Each row is a point on a landscape with many valleys, with its height.
A ball rolls from a point to the lowest of its 3 nearest points, and stops where none of them is lower. Distance is the straight distance between rows; heights are no part of it.
gafo: [117 147 109  63 148 130 122 104 115 147 173 142  95  76  85 181  72  40
 138 111 156 134 120 155 122]  height 18.3
gilu: [ 93 205 117 145 135 152 136  96  96  92 139 114 134 136 162  89 151 124
  85 110  91 145 158 124 101]  height 28.5
nuv: [121 122  91  38 140 161 101 114 138 152 147 146 116 135  80 194  67 125
 105 170 145 149  85 109  73]  height 25.2
mokop: [104 166  91  64 120 132 103 114 102 141 168 170 100 111 134 112  59 160
 116 167  97 100 102 158  95]  height 18.6
loter: [172 111 159 124 161 166  83 142 164 161  83  97 137 164 142 165 163 161
 169 135 140 108 127 116 146]  height 65.8
Veki: [106 146 148 140 148 164 128 132 110  92  76 114 116 163 185  89 193 198
 109 124  90 126 160 116 118]  height 19.2
Somup: [ 73 127  88  79 112 153 118  82 107 163 164 152 159 119 110 155  85 139
 117 174 127 129  94  81 132]  height 31.1
fege: [ 90 162  96 109  90 126 119 136  73 145 171 168 119 117 140  86  87 187
 110 157  96  85  94 148 120]  height 21.4
Sepe: [143 139 148 152 195 121 150 113 139  92 104 105 114  94 156 133 149  68
 174 117 124 136 134 149 145]  height 43.7
domul: [ 85 160 129 170 117 126 155 130 109 121 123 126 134 134 133 110 147 171
  87 114  76 126 131 111 121]  height 40.2
lemu: [134 134 127 151 151  64  79 104 120  41 132 149  87 131 166 103 133  80
  97 160 155 120 147 170 120]  height 56.3
Puruk: [ 92 126 134  93  89 120 131  93 138 162 164 154 167 130 118 126 110 140
  96 112 171 135 107  68 134]  height 35.4
vel: [158  62 175 121  84  58 109 152 168 147 137 150  97 120 107 118 145 116
 136  89 187 110 152 138 138]  height 42.2
vinu: [133 141  83 122 116 129 114 166 114 117 165 167  79 151 131  94  73 164
 101 140 120 102 120 157  99]  height 14.7
gigu: [162 132 203 121 100 105 165 142 186 172  96 123 176 114 169  97 188 133
 155  75 157 142 108 130 160]  height 56.5
pake: [102 116  99 155  69 117 142 165  91 146 158 152 148 152 102 111 112 203
  86 155 109  87 117 113 139]  height 30.7
Ledoz: [159  92 184 134  80  78 131 136 167 165 130 144 134 107 124 109 181 121
 119  82 160 123 147 142 157]  height 39.9
posen: [161 139 185 147 167 149 133 132 141 140  76 100 144 129 135 133 177 126
 171 112 117 120 127 138 169]  height 62.9
Nomas: [110 160 119 142 102 162 184 120 125 116  93  81 223 129 124 104 158 108
 156 133 136 174 137  92 144]  height 26.7
gugaf: [132 139 104 112 163 164 124 113 169 120  97  75 139 129 114 185 137 106
 158 140 116 170 110 107  90]  height 41.8
lifa: [174  45 124 148 113  88 103 184 135 110 109 151  96 161 103 151 109 114
 161 144 164 120 152 157 138]  height 26.6
riru: [ 77 122 105  75 102 170 144  51 124 159 170 161 156 125 116 119  83 135
 123 155 151 141 106  49 151]  height 32.6
bagi: [145 103 175 156 186  65  89 149 117  64  99 126  87  98 199 127 161 112
 145 152 170 122 109 179 167]  height 59.6
kav: [115 144  94  69 148 134 111 121 116 150 160 162  80 107  97 138  61 114
 116 141 104 112 102 154  93]  height 17.0
Pora: [123 118  98  96 161 134 108 126 139 132 139 131  96 124  79 177  85  93
 118 135 129 130 113 133  78]  height 18.2
bab: [160 102 160 140 211 123  98 130 143  92  77 104  82 125 158 147 145 116
 168 154 145 112 107 154 168]  height 53.9
vemu: [124 174  91 130 146 186 169 142 138 104 118  63 182 100 132 136 127  88
 171 127 120 195 132 135 108]  height 50.1
tofa: [176 136 178 147 170 120 144 131 142 112  98 111 172  91 138 131 156  58
 200 109 149 129 132 159 187]  height 48.5
Dad: [118 107  90 116 134 144 118 161 134 131 139 149 108 156  97 154  79 164
  97 157 116 115 115 135  76]  height 21.2
nisog: [117 204 104 118 165 135 147  85 103 106 186 125 108  96 159 111  98  66
 111 104 106 147 136 152 112]  height 53.0
Gurup: [113 167 100 109 137 163 154 111 103 148 177 121 156  79 111 159  90  67
 138 107 129 161 114 134 115]  height 31.0
mizok: [146 115 124 123 170 119 125 104 154 115 113 109 118  91 101 176 128  51
 166 107 146 133 126 149 117]  height 37.9
feki: [100 157 111  66 142 122 119 107  92 155 168 164  87  72 110 139  58  87
 127 135 112 100 110 166 118]  height 15.3
gosok: [136 134 135 133 174 139 115 108 149  78 105 113  82 147 160 115 149 118
 121 139 103 129 153 134  92]  height 32.7
vup: [144 113 180 168 141 148 124 178 103 143  77 110 111 152 164 104 200 210
 136 129  93 113 159 133 161]  height 13.5
sava: [136 123 160 164 102  90 146 122 124 149 142 134 137  90  96 125 152 104
 114  85 113 116 141 146 145]  height 34.3
girat: [122 133 157 177 159  97 144 114 119  99 119 125 102 103 142  97 159 104
 135 102 109 117 142 165 149]  height 50.0
der: [125 176 145 160 133 135 201 139 110 110 124  95 180  97 137 102 150  86
 159  95  98 159 151 150 121]  height 50.7
gida: [169 135 170 149 221 150 112 156 134 120  80  96  80 141 166 138 176 155
 151 142 134 100 131 139 187]  height 14.9
beg: [ 87 116 103 132 109 157 134  90 130 149 132 122 159 145 103 148 109 157
 100 156 136 130 117  56 127]  height 35.3
bipi: [169 161 208 149 121 129 178 162 142 148  97 116 205 104 143  91 193  93
 169 110 129 133 138 148 183]  height 52.9
saf: [133  66 146 148  38  93 127 148 146 156 128 135 162 172 135 116 160 196
  95 132 146 122 142  85 145]  height 45.7
vesub: [150  76 165 166 161  68 118 144 114  96 103 134  77 113 148 123 157 117
 146 147 142 109 134 161 173]  height 53.1
vuz: [105 167 110 122 144 163 111 100 132  74 110 109 109 165 162 108 162 156
  91 144  94 145 170 118  78]  height 13.6
lopi: [150 141 106 120 191 155 146  98 166  82 107  87 101 104 146 147 136  66
 174 129 114 168 123 150 102]  height 44.1
voko: [137 161 109 149 168 147 176 124 126  98 135  92 150  86 132 123 119  52
 170 104 117 166 140 161 122]  height 48.0
molo: [139 175  80  85 179 157 139  74 141  91 162 106  82 114 145 134 108  63
 111 132 118 176 125 152  88]  height 52.8
ger: [102  94 128 144  52 112 131 131 121 157 158 153 171 157 111 116 122 192
  85 136 147 109 119  70 143]  height 7.0
kur: [152  83 120 118 121 131  86 134 171 137 111 119 117 145  98 174 119 121
 134 123 153 115 133 127  90]  height 33.9
mefid: [ 90 155  79  92 147 153 126 102 111 138 157 122 119 125 125 153  86 138
  99 159  97 151  93 104  95]  height 29.4
tav: [120 153 186 165 111 144 164 140 119 143  71 105 185 118 134 107 196 161
 147 115  92 141 136 117 154]  height 68.9
nusod: [109  92 107 123 105 135  98 129 146 146 127 128 150 166 106 161 111 156
 106 138 151 124 115  88  94]  height 40.6
Taki: [163  84 100 168  68  83 145 210 104 123 149 174 101 164 109 114 116 154
 132 119 116  95 139 146 133]  height 36.8
naz: [167  60 178 158 123  89  97 147 138 140 110 129 110 131 109 132 165 119
 151 121 152 108 156 147 165]  height 46.6
Moko: [ 83 166  71 140 122 196 191  96 117 119 120  76 194 124 107 112 120 108
 126 151 124 192 128  68 141]  height 19.3
fir: [ 75 156 133  72  66 126 155  82  93 172 189 166 192  79 130 120  96 113
 135 118 142 135 119 101 164]  height 37.8
Bap: [100 180  93 117 139 148 109 114 125 102 160 129 103 156 145 107 117 142
  69 148  94 131 134 124  78]  height 25.8
gil: [150 119 146 124 179 154 106 122 160 135  73  89 119 132 130 166 152 113
 181 128 116 126 124 129 125]  height 54.4
konin: [124 153 157 122  92 105 155 115 131 164 164 144 170  98 107 129 127  80
 120  70 163 149 120 112 126]  height 38.8
ruf: [166 115 206 156 123 120 120 135 141 155 105 120 154 123 135 122 190 140
 151 108 133 110 145 126 170]  height 66.0
bos: [129 100 125 139 128  91 111 136 124 141 143 148 101 108  79 140 112  99
 113 104 136 105 124 145 119]  height 28.3
vam: [ 95 138 107  56 131 149 104 104 122 166 169 135 131  99  94 181  84  89
 130 130 145 147  98 117 102]  height 21.1
Zagi: [141  70 161 123  88 107 118 135 176 163 108 119 158 165 157 131 153 200
 133 118 174 128 127  94 118]  height 62.1
nif: [174  58 155 105 145 114  72 131 179 141  98 122 105 148 124 160 141 119
 167 128 182 101 145 138 121]  height 46.9
puv: [150  70 115 160 113  47 129 182 101  88 139 169  70 125 114 117 104 119
 132 132 152 107 142 164 158]  height 15.6
nisa: [125 100  95  69 119 139  86 129 164 154 133 134 132 156  95 179  94 136
 105 141 176 129 107  88  78]  height 33.1
kamob: [115 161 111 125 138 104 115 121  97 123 177 159  80 115 139  83  99 122
  98 120 116 100 123 155 121]  height 20.7
masoz: [128  92 163 188  69 102 135 182 112 140 128 124 132 142 125 113 185 192
 108 132  81 118 153 132 163]  height 65.9
derak: [138  71 127 146 109 134 104 168 141 134 103 115 134 171 109 147 129 168
 130 139 119 110 143 126 102]  height 46.7
bom: [ 84 166 140 119  79 108 143 127  69 176 182 159 157  75 105 111 110 149
 104 119  90  93  98 142 157]  height 39.2
mato: [140 155 147 121 143 178 142 129 138 142  68  81 192 136 143 126 181 126
 188 121 123 153 123 106 151]  height 67.8
vovet: [128 154 154 130  84 126 189 115 157 141 117  92 224 119 150  93 161 108
 148  96 160 167 118  86 141]  height 32.9
rotam: [192  81 105 140 135 143 110 167 151  56  87 160  71 200 183 117 109 137
 149 164 139 137 159 168 128]  height 66.7
pim: [ 60 158  94 126 107 152 149  89  84 146 156 152 149 123 135 108  93 184
  97 172  88 112  97  92 146]  height 26.4
fote: [123 142 105 127 167 113 132 109 126 119 157 140  78  94 115 143  91  74
 111 109 119 125 122 156 111]  height 24.2
Buti: [129 144 122 129 137 144 133 106 141 136 124 101 156 113 105 156 134  82
 151  97 138 150 122 117 103]  height 34.0
pofi: [ 89 138 112 140 137 148 131 105 129 135 109  92 156 130 111 155 140 131
 121 128 104 151 117  94  96]  height 38.4
Vaton: [ 84 168 110  75 123 125 138 105  72 162 177 156 122  73 137 124  70 111
 136 127  86 105 104 160 116]  height 17.2
zusu: [168  72 131 160 138 127 120 180 125  92 101 130  75 178 158  99 132 169
 146 137 121 114 160 160 129]  height 59.7
Babas: [166 154  68  80 148 139  87 119 134  86 153 172  76 163 127 107  59 124
  79 168 139 125 143 160  90]  height 20.6
sefi: [135  80 135 158  86 110 111 161 131 142 128 130 139 149 110 138 145 165
 121 122 121 109 148 119 116]  height 49.2
Puzoz: [134 104 126 165 115  72 129 159  99 110 157 160  75 118 104  91 121 133
 101 123 109  95 140 158 144]  height 20.0
zulom: [117  94 140 150  87 123 131 105 148 143 111 116 182 156 130 133 156 182
 102 138 141 133 143  60 136]  height 61.7
Dogar: [117 120  76 130  77 145 131 177  82 135 151 178 120 156 119 114  74 202
 106 158 125  99 103 140 116]  height 13.9
tur: [157 125 180 142 147 156 105 139 140 152  70  97 156 150 138 141 181 175
 155 121 120 118 129 118 160]  height 68.3
Lak: [ 87 168 100 145 137 178 178 107 112 112  70  77 174 136 141 122 161 149
 138 137 103 175 136  74 134]  height 29.3
Feg: [137 104 161 126 108 113 107 108 166 162 118 117 146 140 114 143 156 121
 147  83 151 132 138 115 114]  height 17.1
megi: [132 164 115 127 178 121 137  80 140  64 140 109  91 111 162 121 132  46
 121 125 127 156 148 154 113]  height 49.8
Laleg: [ 70 173  79 113 124 166 144  98 102 115 150 147 121 162 154  93  87 187
  71 188  90 119 120  85 111]  height 29.9
piro: [189 115 156 110 194 150  69 133 185 146  86 103 116 157 134 166 156 130
 182 138 167  87 119 127 162]  height 66.9
vume: [ 99 124 124 151 103 114 124 149 105 148 156 141 131 119  85 134 112 153
  94 119 110 112 110 131 121]  height 32.8
kir: [145 119  90 145 125  76 115 168 102  89 156 175  62 129 131  97  75 123
 108 132 152 101 142 171 139]  height 6.0
nop: [174  60 173 105 139  63  92 124 172 138 100 130  98 117 133 149 147 100
 167 104 204 103 136 144 148]  height 44.8
koto: [124 110 144 162  46  93 127 166 110 157 164 150 147 122 100 118 142 165
  89 115 116 104 131 112 142]  height 37.4
sida: [ 91 166 109 132 103 155 165 111 110 144 159 112 208 105 118 126 112  87
 132 119 145 178 114  98 137]  height 28.9
depo: [145 129 198 149  86 113 138 134 161 170  89 119 186 130 165 104 204 168
 134 109 146 144 120 107 162]  height 61.2
Nugev: [156 107 194 180 156 124 139 160 108 120  90 118 100 120 150  88 192 158
 136 125 110 107 145 149 192]  height 55.3
pebi: [ 71 180 106 148 120 159 188 104  97 126 137 100 176 119 129 115 124 132
 110 127  95 168 117  89 145]  height 24.9
rupo: [162 164  97  77 170 160 107  91 152  70 137 111  78 170 129 136 114 118
  80 157 102 165 136 126  54]  height 55.6
zak: [ 80 201 111 130 127 146 139  97  81 133 172 136 128 114 155  89 116 142
  90 120  81 124 112 123 123]  height 30.9
mokog: [160  61 110 114 129 105  90 160 154 125 115 154  91 136  75 157  84 102
 133 118 174 108 147 149 105]  height 33.2
sut: [176  85  64 138  98 123 134 187 130  74 104 183  63 187 132 142  71 135
 158 117 143 141 139 170 133]  height 70.1

Call two points neighbours if one is among the 3 nearest of the other. Go from one point of each pair to the other, from neighbour to neighbour, staying as low as possible. Name the highest point that can't be avoided.
feki / Feg => kur
feki / ger => pake
Moko / kir => Gurup
vuz / vup => Veki
Dogar / kir => vinu

For each start below, name the point where the ball stops.
nisog => feki
nusod => feki
piro => kir
tur => Buti
girat => feki
vume => feki
derak => kir
